Each row is a point on a tangle of strands that fork and nearly touch. The rows are in no order.
Points whose rows are less than 46.4 apart are linked; no others are.
<381>: [  1 -16 -15  11   9   0  18  -5   0  10   9 -14  -4   7  15   8  19  -6
  11   4  13 -19  -5]
<845>: [ 15   0   4  -9   7   3 -18  -2   3   0 -20   9 -11  -2  13   7  -5   0
 -13 -21   8   3   4]
<811>: [-13   0   1   3  -6   5 -26   0 -10  13   4   8 -13  -3  22  28  17   5
  24  -1  -3  -9  11]
<993>: [-12   6   8   5  -1  14 -12   8 -22  -2  11  16 -13  -1  24  23   6  -3
  14  -6  -6 -24  20]
<231>: [  1  -2   6  -8   9   3  10  -5  22  -5 -24  -9   8  -4 -11 -25 -13  13
 -19   2  -2  16   0]
<609>: [ -5  -9   8 -20  -9   1  -9  -1   4  -9 -32  18   2   3  -1  -2   4 -11
 -25  -3  -7  15   3]
<151>: [  4 -12  16  12 -13 -17   6 -14  -9  -1   1   6   9 -12  -1  12   1   4
   2   9   5   2   2]
<629>: [ 14 -10  -4   4  -3  -7  -7  13  -2  13  14 -13 -24  13  14  20  15 -14
  10  -2  -1   2   4]
<202>: [  1  -5  -5  -6  11  14   0   9  -2 -15 -12  18  13   7  -7  -5  -2   2
 -13 -15  -7  -7  -1]
<387>: [  5  11   5  -6 -25   3  -2  22   1  18   3 -21   1 -21  -6   8   5  -3
 -23  23   6  17   8]
<99>: [ -7   5 -13   0  -3   5 -11  31   5  12  12  -2   1 -19  -1   1 -15   6
 -11  -2 -11  -4  -7]
<971>: [  3  -8  23  -6 -11  -8 -15 -21 -18  -4  -3  11  11  -2  -6  13  -8  -7
   1  11  -2  12   3]
<58>: [ -7   3  -9  16 -17   3  -3 -30 -12  -5  -4  24   4  -6   2  19   4  -2
   5   3   1 -26   5]
<916>: [ 14   7 -15   8  -6   8 -10 -25  -1   1  -9  -2 -12  14   0  12  19 -16
   4 -12  -6 -10   9]
<682>: [-13 -12   7  13   4  -8  13  13  20 -16  -1 -10   6  -6 -21 -23 -10   3
   4 -28  -2  11   3]
<180>: [-11   6 -11  -4   1   9   6 -21 -17 -14  -2  21  20  11   0  -2  -4  16
  11   4   3 -17   4]
<43>: [  0 -12   7 -23  -9   4  -7  18   2  17 -24  -4 -14 -13  -5  13  -2 -18
 -10 -14  -2  22   9]
<21>: [  7  -8  13   9  10 -10   4   8  -7 -10  23  -9  21   7  -1  -1 -18  10
  15  -8  -6  -8  -5]
<592>: [  4 -15  -1   0   1  -8   4 -20  -2   7  -1  -4   3  14  -7   8  32  -8
  14  20   2   9  -2]
<852>: [  5 -15  -9  -5   1  -9   2 -17  -1  10  -1 -12  -1  21  -9  -6  14  -8
  15   6  18  15 -14]
<39>: [  4   1 -15   5 -20   0 -18 -24   2   2 -14  21   2  -7   2  17   6  -8
 -13  -1  -2 -10  -4]
<402>: [ 17   9   8 -11  -5  21  -6  15   6  14 -12 -23  -4   0   8   0   5   5
 -18  -4  19  22  13]
<863>: [ 18   2  -2   3   9  -2  -7   9  16  16 -16   9 -12   8  -3  10  -3   0
  -8 -22   3   9 -10]
<828>: [-23  16  12  10  11   8   2   4 -14  -2  14  18   6  12  -4   7 -16   1
  17  -3 -21 -21   7]
<104>: [ -4  -7   3  -7  -5  23 -15  -6 -16  -6  -2  11 -21  -3  25  17  -3  -2
   1  10  -4 -18  13]
<64>: [ -1  19  -7   6  -6   1   3 -26 -19 -17  10  -6  12  -3 -18 -16 -17   0
   8  -8  -5 -10   7]
<754>: [ -7  -6  -6   8  -9  -2   5 -25  -2  -2  -7  18  -6 -13  14   6  24   0
  10  14   0 -24  14]
<814>: [-15  -4  11  -6  -1   6   0  -8  12 -10  -9   1  -4  -9 -11 -28 -12   2
 -11   9  -9   6   4]
<866>: [ -4   8  -5  -1   5  -3  -7  11   9 -14   3   9 -17  15  -4 -30  -5 -11
  -7  -9  -8  -2  -3]
<738>: [-12  -5  13   1  10   4  12  -7   8 -17   5   1  -8   3   4 -31  -2   2
  -6  13 -13 -10   7]
<885>: [-18  -7  -4   7  10  17   3  15  -6 -15   6  20  17  16 -11 -11  -6   1
   5 -18  -9 -18  -3]
<556>: [ -3 -10  -4  -1   0  -9  -3  28  11   6  12 -11  -9 -20   1  -9 -25   5
  -6  -3   4   4 -12]
<269>: [  7  -5   6  -1   5  12 -12  21   4  20  13  -8 -18  20  12  12  17  -6
   0  13  -2  10   4]
<883>: [  1  19   2   3  -9 -12   7 -21 -17 -11   9 -13  -3 -14  -6 -14  -5  -5
   9   2   8  -6   9]
<927>: [ 18  23 -14 -12  15  -7  10  -9 -16  -4   3   3   1   5  17   7  16   5
  16   9  -2  -6   1]
<96>: [ 15   8   9 -17   2   4 -23   0 -11 -17  -6  11  -4  -7  20  -4 -16   4
 -13  -6  11   2  -1]
<579>: [ -4  12   6  -4 -18  20 -22 -24 -18  -3  -3   0   2   5  -1   0  -6  -3
  -6   7  10   1  13]
<991>: [  5   2   1  -6  13  -7  -2  15   7   6   1  -7  -5 -21  13  -8 -10  14
  -2  -4  17   5 -12]
<889>: [  8  -1   4   0  20  -7  15  -8  24   2 -23  10   0  -3  -7  -7   1  18
  -5  -6   0  15  -8]
<166>: [  3 -14  -5 -22  12  18  -4   1 -11 -15 -26  17   9  10   3  -5 -17   3
 -13  -3 -12  -9 -11]
<67>: [  7  -5 -15 -17 -12   3  -3 -16  -7 -12 -17   4  25  -7   5   9  19  11
  -7   7   8  -3  -3]
<720>: [ 11   9  -4   0   1  -8  22 -13  19   5 -20   3  12  -6 -21   2   6  19
  -5   7   8  20 -13]
<186>: [ -1 -16   2  -1   1  27  10   6  -6   9  -3 -17   6 -12   2  -2  11   7
  -2   4  -1 -10  12]
<34>: [ -2  -7   0   3   3  -6  -5  10   6 -14   6   1  10  11  -4 -26   2  -2
  -5  -7  11  10  -9]
<143>: [ -3 -15 -13  -4   2 -12   9  -3  11  -2  -3  -4  -7   6  -9 -22   8  -8
   1   1  15  13 -15]
<236>: [ -5  13   5  -5   1  13 -12 -23 -24 -14   7   9   3  12   6   2  -8  12
  13  -2  11  -9  10]
<407>: [-11  -4   2  13   1   4  -6 -14   0  -2   2  19  27   3  -3   0   1  14
   1   9  -2 -14  -4]
<929>: [ 10  -7   9  -1  -3  -8  -7   8 -12 -11   6  -6 -13   6  13  25  23 -10
  13   0  -4   7  11]
<755>: [ 20   2  -9 -11 -19   6  -4  26  10  12  -5 -19 -23  22  -1  24  15 -11
 -10   3   6  29  -7]
<868>: [ -1 -16  13 -19  -8   2  -8   7 -10  -4 -27   6  -1  -6  -7  14   6  -8
  -2 -14  -2  15  15]
<1034>: [  2  21  -5   0   2  -3  -5 -11  -7 -12  16   6  19  11 -14 -19 -15   3
   1 -13  -7  -4  -6]
<587>: [ 11 -20   3   7   5   0   5  -7   0   6  -5 -14   6   1  -6  -1 -17 -11
 -10   1  -1  -3  -5]
<922>: [-14  11   0  16   8 -33  24   3  26  -3  15   0   4   6 -12   3  -7   7
  23 -11 -11   8  -5]
<63>: [ 24  11  -3 -20 -15  12 -10  24   4  14 -16 -23  -6  17  12  18   8  -7
 -15   0   6  25   9]
<293>: [  0  26  -2  -4   8   8 -11   5   7   1   1  10 -22  -2   2 -15  -1   3
  -8   0 -14  -6   0]
<810>: [ -7   2 -11   1  -4  22  -2 -15  -9   1  -2   6 -18  -7  14  14  12  -5
   2  16 -16 -27  14]
<220>: [ -3 -15   3   7   5  15   5  25  12  20   8  -7  -5  12   0  10  27   1
  -3  19   7  15  -2]
<688>: [ -2  -4   7  17   2  -2  -8  -1  14  11   5  11  11   7   1  -1   7  12
  -6  20   5   2 -11]
<50>: [-12  -6  15  19   7   1   3   5  15  -5  11   6  -1   8   5 -18   8   7
  -9  21  -2  -6   1]
<839>: [ -3  28  -1  20  13 -15  20  -8  17   8  14  -2   4   1 -13  -1  -9   8
   9  -2 -17  -9  -9]
<406>: [ 13   4  13  -4  -7   0  -3   1   3 -16 -15  14  -2   0   1  -1  -6  -5
 -32  10  -6   3   5]
<97>: [ 16   2  -5   6   6  -1   1 -13  -3   5   8  -7  -1  13  23  14  18   2
  14  11   5 -18   3]
<332>: [ -2   8  16  -2 -14  -1 -25 -17 -12   1   3   8  -6  -4  -3  -2  -4  -5
  -1   0   6  18   4]
<637>: [  3 -20  -3 -13   5  10   6  -1  -7   7 -21 -16  -5  -8   0  -3 -27 -16
 -14  -3 -12  -9  -2]
<410>: [ -2  -5   6 -13  -3   2  -6   5 -23  -4   6  -7  -6 -10   7  11  22  -5
  19  -6   3   3  20]
<980>: [  7  10   9 -10  -5  21  10  12  12  17 -12 -21  -4 -14  -6   4  -5  -1
 -23  14   4  19  11]
<140>: [ -3   5  13  18  18 -10  11   8   7  10  -2   2  -6  -1   6   3   7   8
  17 -29   9  -8   6]
<826>: [-24   6   3  13  10   7  -2   8  -6 -15  18  23   5  28  -3 -15 -16  -5
   9  -8 -12 -21   3]
<710>: [  7 -13 -11  -7 -11  -1  12  17   7  10  -3 -16 -24  11  -2   8   9 -14
  -8   2  15  24 -11]
<340>: [-10  13   2  -4 -12   5 -10  15  -3  17  10  -3   1 -26  -7   3  -3   2
 -12  15  -5   6   1]
<75>: [ -4  -8  15  24  14  -4  16  -2  11   5   3  -6   5  -1 -18  -8  -5  -2
   9 -19   3  -3   3]
<232>: [  2  10  -4  18   8  -1   7  11  20  15  -3   3 -18  -3  -2   6   5   3
   3 -23   8   0  -2]
<452>: [-11  13  -1   9   3 -40   5  18  16  -3  23  -4   2  -4  -8  -5 -21   3
  23 -11 -13  11 -14]
<610>: [  5  -7   0 -21  -7   5   1  14 -10  12 -15 -22  -2 -12  -9   4 -17 -20
 -11  -7  -6  12   5]
<515>: [  6 -24   5   7  -3 -14   4   4  -4  -5  16 -13  17   4  -5 -12 -26  -4
  -2   5   0  -4 -14]
<300>: [ -8 -12 -12 -17  -2  23  -9 -10  -8   2 -25   4   0   3  -1  -3 -25 -16
 -13  -3  -6  -9  -3]
<119>: [  9  -6   8   3  -5 -22  19 -22  -3   1  -1   1  10  -3  -4  12  28   4
  17  10   8   5   9]
<322>: [  8  -5 -17  -5 -16   0 -11 -26  -3  -7 -19   2   8  12   7   6  16 -10
  -7   2   0  -8  -4]
<473>: [  0  10   8   4  12 -24   3  24  -3  -3  30  -4  11   2   3   0 -11   4
  13  -9  -3   1  -6]
<501>: [ -4  -6  -3  11   8  10  24  27  23  11   8  -6 -20  14  -9  -6  12   5
  -7  11   5  13 -11]
<635>: [-33  -3  -3   0   4  -7   3   4  13 -10   1  -2  11 -10 -14 -24  -5  10
  17 -18  -2   5  -3]
<494>: [-15  21   2   8   8   2   8  10 -12  -4  13   3   7  -7 -10   0   2   5
  18  -6 -13 -11   9]
<900>: [ -1 -10  -7  -6 -12  14   1 -10 -18   6   0 -19   2 -12   5   8  22  -5
  13   1   7 -11  16]
<865>: [-22  -7  -9   0  -1 -23  11 -11  14 -12  10   0  16 -17  -8 -20 -12  11
  19  -8  -5 -10  -7]
<522>: [  1  12 -11 -13  11  -9  13  -9 -13  -6   2   7   1  -5  -9  -3   6   0
  16   3 -15  -8   1]
<325>: [  4 -12   2  -6   2 -17   4   7  13  -2   5  -4   8  -9   3  -3 -11  14
   4   4  21  24 -28]
<94>: [  2 -19  -6   6  13   6  21  -5   3  11  -1 -11  11  -1   4  -1  13  11
   7  10   5 -12   0]
<731>: [  0 -12 -18   7 -12  -6   0  15   4  11   8  -9 -24  -2  12  22  15 -13
   2   2  13  11  -9]
<442>: [ 12   9  11  -6   1   6 -11   5 -10 -25   7   8   2   5  12 -11 -20   3
 -18   6  -4  -4   5]
<2>: [ -1  16  -6   6 -10 -22  -5  -4 -10   0  22  -8  -1  -8  -5  -5 -13 -14
   4   1   2  -3 -10]
<528>: [  9  19   5  -1   8   7 -16   8  -1   0  11   7 -13   6  14 -15 -14   2
 -19  15  -4  -8  -3]
<715>: [ 15  10  -5  -5  -8  -5  -3 -13   0   0  -9   0  24  -7  -6   8   8  11
  -9   7  12  18 -12]
<616>: [-13   0 -11  14   1  -6  13   2  11   3  12  -9  19 -18  -7 -11 -17  12
  -1   1   1  -6 -14]
<873>: [  1  23 -12  13   9 -20  11  -4   6   7  18   4  -5  -8   3   4  -5  -4
   3   3  -4 -14  -8]

A fork is a point with three links, a tip a point with one. Leave the first point through the second and follow the links. Name the first fork or tip that comes.
<2>; <873> -> <637>
<826>; <828> -> <629>
<119>; <151> -> <322>
<635>; <682> -> <442>
<637>; <587> -> <1034>
<845>; <863> -> <616>
<63>; <402> -> <325>

Follow the links from the first point to the second, and from the first to the third. Name the last point that the two ways share.
<682>; <94>; <688> -> <442>
<866>; <900>; <865> -> <442>
<220>; <96>; <340> -> <629>
<21>; <929>; <616> -> <637>
<755>; <452>; <528> -> <637>
<501>; <610>; <556> -> <629>

A fork is a point with three links. Follow the links from the first point to the second and name the forks in between, in order.
<402>; <522> -> <629>
<852>; <865> -> <442>
<980>; <868> -> <629> > <637>
<269>; <293> -> <629> > <637> > <442>
<868>; <629> -> <637>
<811>; <180> -> <322>
<592>; <1034> -> <442> > <637>
<96>; <220> -> <442> > <637> > <629>
<515>; <616> -> <637> > <442>
<21>; <402> -> <637> > <629>
